Each row is a point on a tangle of strands that fork, close into loops and nearly touch. The rows are in no order.
Two points are linked if the straight distance between their rows is under 50.2.
(974): [-39  14  22  -9   8  -2  -5 -19  12  -4   1   3 -23  -8 -21   1  13  20
   5  -5   9   0  -2  -9]
(787): [ 20  -6  -9  22  14   0   4  19   1 -28  19   2 -18   5 -10   9 -12  -4
 -31   1 -26 -11   2 -14]
(2): [ -5   4  -6  -6  14  -9   3   1  10 -21   6 -28 -14   0 -28  10  -2  -3
   4   4  -2  -3  17  -2]
(281): [ -8   5 -11 -30  11 -10   3   5  -1  -3 -11 -26  21   9  -9  -1  -4 -32
  34   9  30   3  14  18]
(23): [ 10   0 -34 -26 -21 -10   8   7   4  -6 -10 -16  13  15   1  15   1 -13
  19  -8  18   4  22   7]
(163): [-19  -9 -43  13 -16  -6  -6 -13 -26  25   2   8 -35 -26  16 -22   0  10
  -5  -5 -12  19  -9  -8]
(898): [-13   5   0 -21 -32  10 -15 -15  25  14 -11  21   8   3   6  -1   9   7
  20  -6  45   5   6   6]
(932): [-30  19   2 -17  -2   2 -10  -6  -5  21 -15  -8  12  -4   1 -12 -13 -21
  26  12  28  11  12  11]
(786): [ 13  -3  11   5  12  -3   7  16   9 -13  20   7  -6  19 -14   6  -3   2
 -20   1 -17 -19   4  -7]
(429): [-44   4  -5 -11 -17   8 -12 -16   5  22 -15   7 -10 -27   1  -2   8  14
  17  -6  32  20  -5  -8]
(444): [  9  -9 -56 -20 -19  -2   3  -2  -5  -9 -14 -19   4   3  -3   0  -7 -21
  24   1   8  12  18   7]
(607): [ 28 -11 -34  44  18 -20   5  19 -24 -29  21  -7 -16   2   3   8 -21  -6
 -24   6 -47  -7   5  -6]
(213): [-18  10 -31  20  13 -25   5  -5 -11 -21   2 -25 -28  -6 -12   4 -10   2
  -6  -1 -20   5  10  -5]
(278): [-21  26  15  -3  14   2  -7   1 -19  35  -7  11   9   4  23 -29 -18 -15
   8  11   9   1   2  15]
(883): [-19   5  17  -5  31  11   0 -14  -4 -12  -6 -22  -5 -16 -16 -13 -13 -13
   6  24  -3  -2  -1   7]
(507): [ 17   0  23 -15   9   6   2   3  15  -4   5   0   8  15 -14  -5   0  -9
   5  12   7 -16   5   4]
(721): [ -8   0  38 -27   4  31  -5 -25  11 -13 -19   6  11 -11 -33  -4  14   1
  26  20   7  -9  -2   1]
(767): [-17   1  35 -19   5  38  -2 -24   7  -6 -15   2  -2 -29 -19  -9   7   3
  14  17  10   0 -10  -2]
(244): [  6   2 -29   2 -43  -8   5   9  11   3   9  11  -2  13  19  24  14  22
 -17 -25  -7   4  15 -10]
(606): [ 28   6  49  21 -14 -13  -2   2  21  -1  25  31  39  52  -4  14  25  14
 -12 -23  -6 -22   0   4]
(100): [ 25  13  20  -9   4 -13  -3  11   5  26  -3   3  35  27  26 -16   1 -25
  21   4  26 -14   6  21]
(835): [ 32  -3  26   9   4 -17  16  28   5 -17  27  12  24  40  -4  22   7  -1
 -22 -17 -18 -16   1  -5]
(790): [-18 -15  41  -8   4  24  -5 -21  16  -7 -10  17 -19 -37 -18  -2  30  34
   1  -3  10   6 -15 -16]
(208): [  2 -19   2  15  -3  13  -7  13   7   4  12  29 -32 -12  12   0   2  26
 -26  -9  -7   1 -18 -17]
(37): [-14   3  35 -15  -8   9  -8 -21  26  -6   1  11  -8  -1 -25   3  24  19
  10   3  10  -3  -1  -5]
(864): [ 14  -3  -6  -3   2  19  -1   7   5   3  -2   2 -14  -7   5 -13 -14  -5
 -12  17  -9  -8  -5   1]
(717): [-49   2 -19  -1 -10   2 -11 -14 -17  27 -19   7 -18 -33  11 -21  -3   6
  15  -4  19  29 -13 -12]
(893): [ 28  -1 -14  -5   9 -13  13  20  -2   3   7 -16   8  19   8  -1  -9 -16
  -3   1  -7  -5   3   6]
(276): [ -8 -25  39  -2   3  23  -8  -4  16  -5   0  26 -24 -33 -16   0  23  33
 -12  -5   0  -5 -20 -21]
(734): [  8  -5 -41  13   3  -7   2  -3 -25  -2  -2 -22 -14 -11   0 -23 -24 -13
   1  20 -21   6   6   3]
(46): [  7 -10  12 -11  23  15   0  -5  -3 -13 -10 -25   0 -16 -13 -11 -20 -21
   6  30  -6  -5  -1  10]
(189): [  5  -1 -57  -8 -26 -10   5  -7 -10   0  -8 -17 -11  -5  -2  -1  -2 -10
  10  -2  -8  13  21   1]
(291): [  8   5  35  14 -13  -1 -12   0  22  17  20  37   1  31   7  -1  17  20
 -14 -15   2 -17  -7  -1]
(76): [ 33   7   9 -10   6 -21  11  21  -2  19   0  -4  35  32  28  -2   3 -20
  13  -6  19  -8   4  18]
(973): [ 22   5  11  10 -32  -6  11  15  15  -7  17  14  29  39  15  42  17  18
 -30 -26  -9  -1  13  -5]
(540): [ -4 -26  26   8   1  15 -12   7  19   2   9  31 -25 -18   1  -3  16  33
 -21 -11   2  -2 -23 -21]
(426): [ -1   3  12 -35   7  -5  -2   0  10  -4 -10 -15  28   9 -16  -1   1 -28
  43  12  39  -4  11  17]
(656): [ 23   2   2 -17  11  -4   5  15   9   3   3  -6   9  20   0  -3  -3 -11
   1   3   2 -10   5   8]
(570): [-45  -4  -2  -4   2  37  -6 -29 -21   7 -26  -4   8 -60  10   1   1   7
   9   7  20  27 -22 -16]
(354): [-17  -1 -19   4 -17 -13  -6   3   3  28   2  22 -22   2  27  -1   6  25
 -13 -23   6  12  -4 -11]
(216): [ 41  -5  35  11   0 -19  16  28   8  -9  22  13  44  54   4  23  15   0
 -15 -19 -10 -14   4   4]
(510): [ 23   5 -11 -24 -22 -13   8   9  17  -2  -9 -12  30  31   6  22  12  -6
  20 -17  25  -2  18  16]
(794): [-38  -1   8 -17  -2  46  -8 -26  -9   7 -29   6  14 -42   3  -4  -3   1
  22  15  29  15 -13  -1]
(233): [  7  -8 -37  27   6  -4  -7 -14 -30  -6  -3 -19 -22 -24  -2 -18 -30  -6
  -4  26 -27   1  -6   4]
(528): [-24  -9 -47  26 -11   2  -9 -38 -48  10 -18 -16 -15 -50 -10 -27 -15  -7
   6  24 -17  19 -14   0]
(655): [ 16  -4 -29  36  12  -7   1   9 -12 -21  12 -11 -27  -6  -4   1 -19  -4
 -20  15 -33  -6  -4 -11]
(152): [ 43 -16   4 -13  18  24   4  17   3  -7  -9 -12   7  -2  -4 -13 -19 -29
  -6  25  -9 -16 -14   8]
(142): [ 35 -10 -11  -5  11  22   0  17  -4  -1  -5  -9  -1  -2   5 -19 -29 -22
 -15  25 -10  -9  -9   3]
(795): [ 43  -6  -6 -10  13 -21  23  34  -5  -1   9 -21  25  22  17   9   1 -15
  -1  -8  -4  -9   1   6]
(404): [ -1   4 -27  17   4 -26  11  10  -2 -28  12 -24 -20   2 -12  23  -1   2
 -12  -9 -23   2  14 -12]
(736): [ 38  -1   2 -20 -15   0   3  16  21   2  -5   0  31  34   3  12   8 -12
   8 -11  23 -12  12  15]
(644): [ 15  -1  -7  23  33 -27  19  33 -14 -28  22  -7  -4  21   1  24  -8  -7
 -17 -11 -35 -11   8   3]
(340): [-11  -3  36  11  -1   4 -19  -2  15  29   8  41 -16  -2  18  -5  15  30
 -11 -17  16   3 -24  -7]
(681): [ 25  -3 -31  32  24 -29  13  28 -26 -29  19 -16  -6  12   3  14 -19 -13
 -18  -1 -41  -3   3  -4]
(145): [-17  -2  -4  13  21   6  -2 -12  -6 -15  -4 -12 -31 -32 -10  -7 -20   6
 -10  16 -17   1 -12  -1]
(667): [ 11  -1  11  28  26 -18  19  27  -5 -29  33  16   6  32   0  32  -2  -2
 -25 -20 -34  -8   6   1]
(450): [-44   2  31   5  23  -2  -7 -18   6  -3   2   9 -33 -21 -17  -2  14  23
   2  -5   0   2 -11  -7]
(677): [-32  26   9  -7   8  -5  -4  -4 -10  27  -6   1   2   1  10 -21 -16 -15
  10   6  13  10   2   9]
(797): [  7  -3  33 -21   6  15  -6  -9  15  -4  -4   2   5   7 -28  -9  10  -8
  14  17   3 -14   7   6]
(448): [-16   5 -24  22  11 -12  -1  -8  -7 -12   4 -17 -37 -20 -15  -2 -12   8
 -10   5 -19   3   2 -10]
(661): [-15  -4 -41  40   5 -11  -9 -33 -47  -1  -5 -17 -25 -37  -6 -31 -27  -3
   2  24 -35   9 -13   5]
(335): [  6   7 -11 -12 -19   2  -2   4  16  15   0   7   4  17  12   5   1   4
  -6 -12  10  -4  14   1]
(723): [-35  -4 -39  13  -7  14 -10 -29 -36   7 -21 -16  -8 -50  -4 -22 -16  -6
  13  23  -6  28 -11  -6]
(847): [-36  -3 -37   6 -15   1 -11 -24 -38  35 -12  10 -23 -30  14 -31  -2  -1
   6  -1  -4  28 -15 -10]
(569): [-15  -2 -48   2 -23  -3   0 -16 -13  15  -7  -6 -22 -16   4 -13  -1   0
   6   2  -3  18   9  -6]
(635): [  7  18  15 -11  12  -9  -3   9 -12  32   1   6  25  15  28 -28 -15 -25
  18  12  15  -6   9  19]
(967): [ -6  10 -14   0 -25  -9  -5   2   7  21   7  16  -6  13  23   7   8  19
 -11 -24   5   4   6  -3]
(906): [ 14   3 -30   0   8  -8   5   7  -9  -2   2 -24  -8   4   3 -11 -21 -17
  -1  11 -13  -1   5   6]
(793): [ 34   4  11   0 -25  -9  12  23  17 -12   8   0  39  37   6  37  17   5
 -19 -26  -4  -4  13   4]
(330): [  9  11  -6 -12 -31   7  -9  -1  26  15  -5  10  13  22  12   4   9   1
  10 -12  26  -7  11  10]
(157): [  8   6 -14   0   7 -17  13  10   6 -21   9 -26 -10  10 -11  22   1  -1
  -8  -9 -10  -6  19  -4]
(314): [-12  -9 -33  12 -19  -9  -4   2 -14  22   5  21 -30 -12  25 -13   4  17
 -16 -20  -6  16 -10  -7]
(729): [-20   0  15   8  32  24  -1 -21  -8 -12  -9 -14 -16 -33  -6  -7 -17   0
  -1  26 -13  -3 -16   4]
(472): [-25   9 -10 -24   5  -1  -6  -2  -6   5 -16 -18  15  -7  -9 -10 -13 -31
  35  15  27  11  16  13]
(316): [ 43  -2   7 -11 -30 -12  14  20  18  -7  -4  -4  51  36  18  35  20  -2
  -6 -27   8  -3   8   8]
(779): [ 22  -6  17  20  10 -14  21  33  -4 -31  30  13  20  35  -4  32   5  -4
 -29 -21 -29 -11   3  -8]
(631): [ 45  -4  43  15 -21 -13  13  17  18 -15  17  21  60  50   1  27  25   7
 -17 -25  -9 -14   0   1]
(743): [ 47   5  17  -6   8 -28  20  34  -7   8  10  -7  44  37  26  16  14 -11
  -2 -13   4 -13  -6  12]
(158): [ 26  12  46  13  -9 -10  -8 -11  21  11  13  33  20  44   5  -2  19  10
   3  -9   3 -19   5   8]
(141): [-18 -13  36 -18  -9  25 -10 -19  25  -1 -11  21 -11 -26 -22   0  30  24
  15  -1  21   3 -10 -10]
(53): [-46  -3 -25   1  -1  27  -9 -25 -30   9 -27 -11  -5 -55  -2 -13 -13   1
  14  18   9  29 -19 -13]
(262): [ -5   2  30  15  -3   0 -12   4  14  21  22  43  -9  16  20  -2  12  29
 -19 -14   1  -7 -11   1]
(253): [-13   2   5  -5  27 -13   3  -3   3 -22   0 -31 -15  -1 -28   1  -8  -7
   6  15  -8  -8   6   5]
(687): [ 32 -14  13 -20  21  25   1   7   7 -13 -12 -15  13 -11 -15 -15 -17 -28
   8  26  -1 -13 -10  12]
(746): [ 13   0 -11   3 -41   1   3   9  21  -9   3   8  10  22   8  35  16  21
 -25 -31  -3  -2  14 -11]
(384): [-36  11  -1 -18 -26  13 -15 -17  17  23 -18  16   0 -19   5  -4   9  12
  27  -6  43  16   2  -1]
(161): [-50   8  37   3  30  18  -2 -30 -12  -1 -13   0 -20 -38 -12  -6  11  17
   2   2  -1   5 -20  -7]
(292): [-38   0  28  -9  15  28  -1 -28  -2  -3 -13  -3 -10 -39  -6  -5   8  12
   5   8  10   6 -16  -7]

How many points has the smallest loop of links through each point below? Write none if it is on no loop.
(797) -> none
(655) -> none
(157) -> 9
(384) -> 11

A fork is a point with three links, a tip a point with one. Leave the first point through the second and follow the links. Name the first fork or tip that comes.
(233), (661) -> (794)
(794), (570) -> (893)
(736), (510) -> (163)
(847), (717) -> (967)
(189), (444) -> (736)
(404), (213) -> (883)
(767), (292) -> (208)
(967), (244) -> (316)
(795), (743) -> (426)
(835), (779) -> (786)

A tip is a point with one link. Name the tips that can be reached along the links from each point below, in the order of the rows.
(384) -> (736), (316)
(161) -> (208), (426), (794)
(262) -> (786), (340)
(145) -> (864)

Name the points in between on the shortest way along the links from the first point to the second, in order.
(974), (795) -> (450) > (161) > (292) > (767) > (721) > (797) > (507) > (656) > (893)
(384), (444) -> (429) > (717) > (847) > (163) > (569) > (189)
(142), (729) -> (152) > (687) > (46) > (883)
(932), (721) -> (677) > (278) > (635) > (100) > (76) > (743) > (795) > (893) > (656) > (507) > (797)
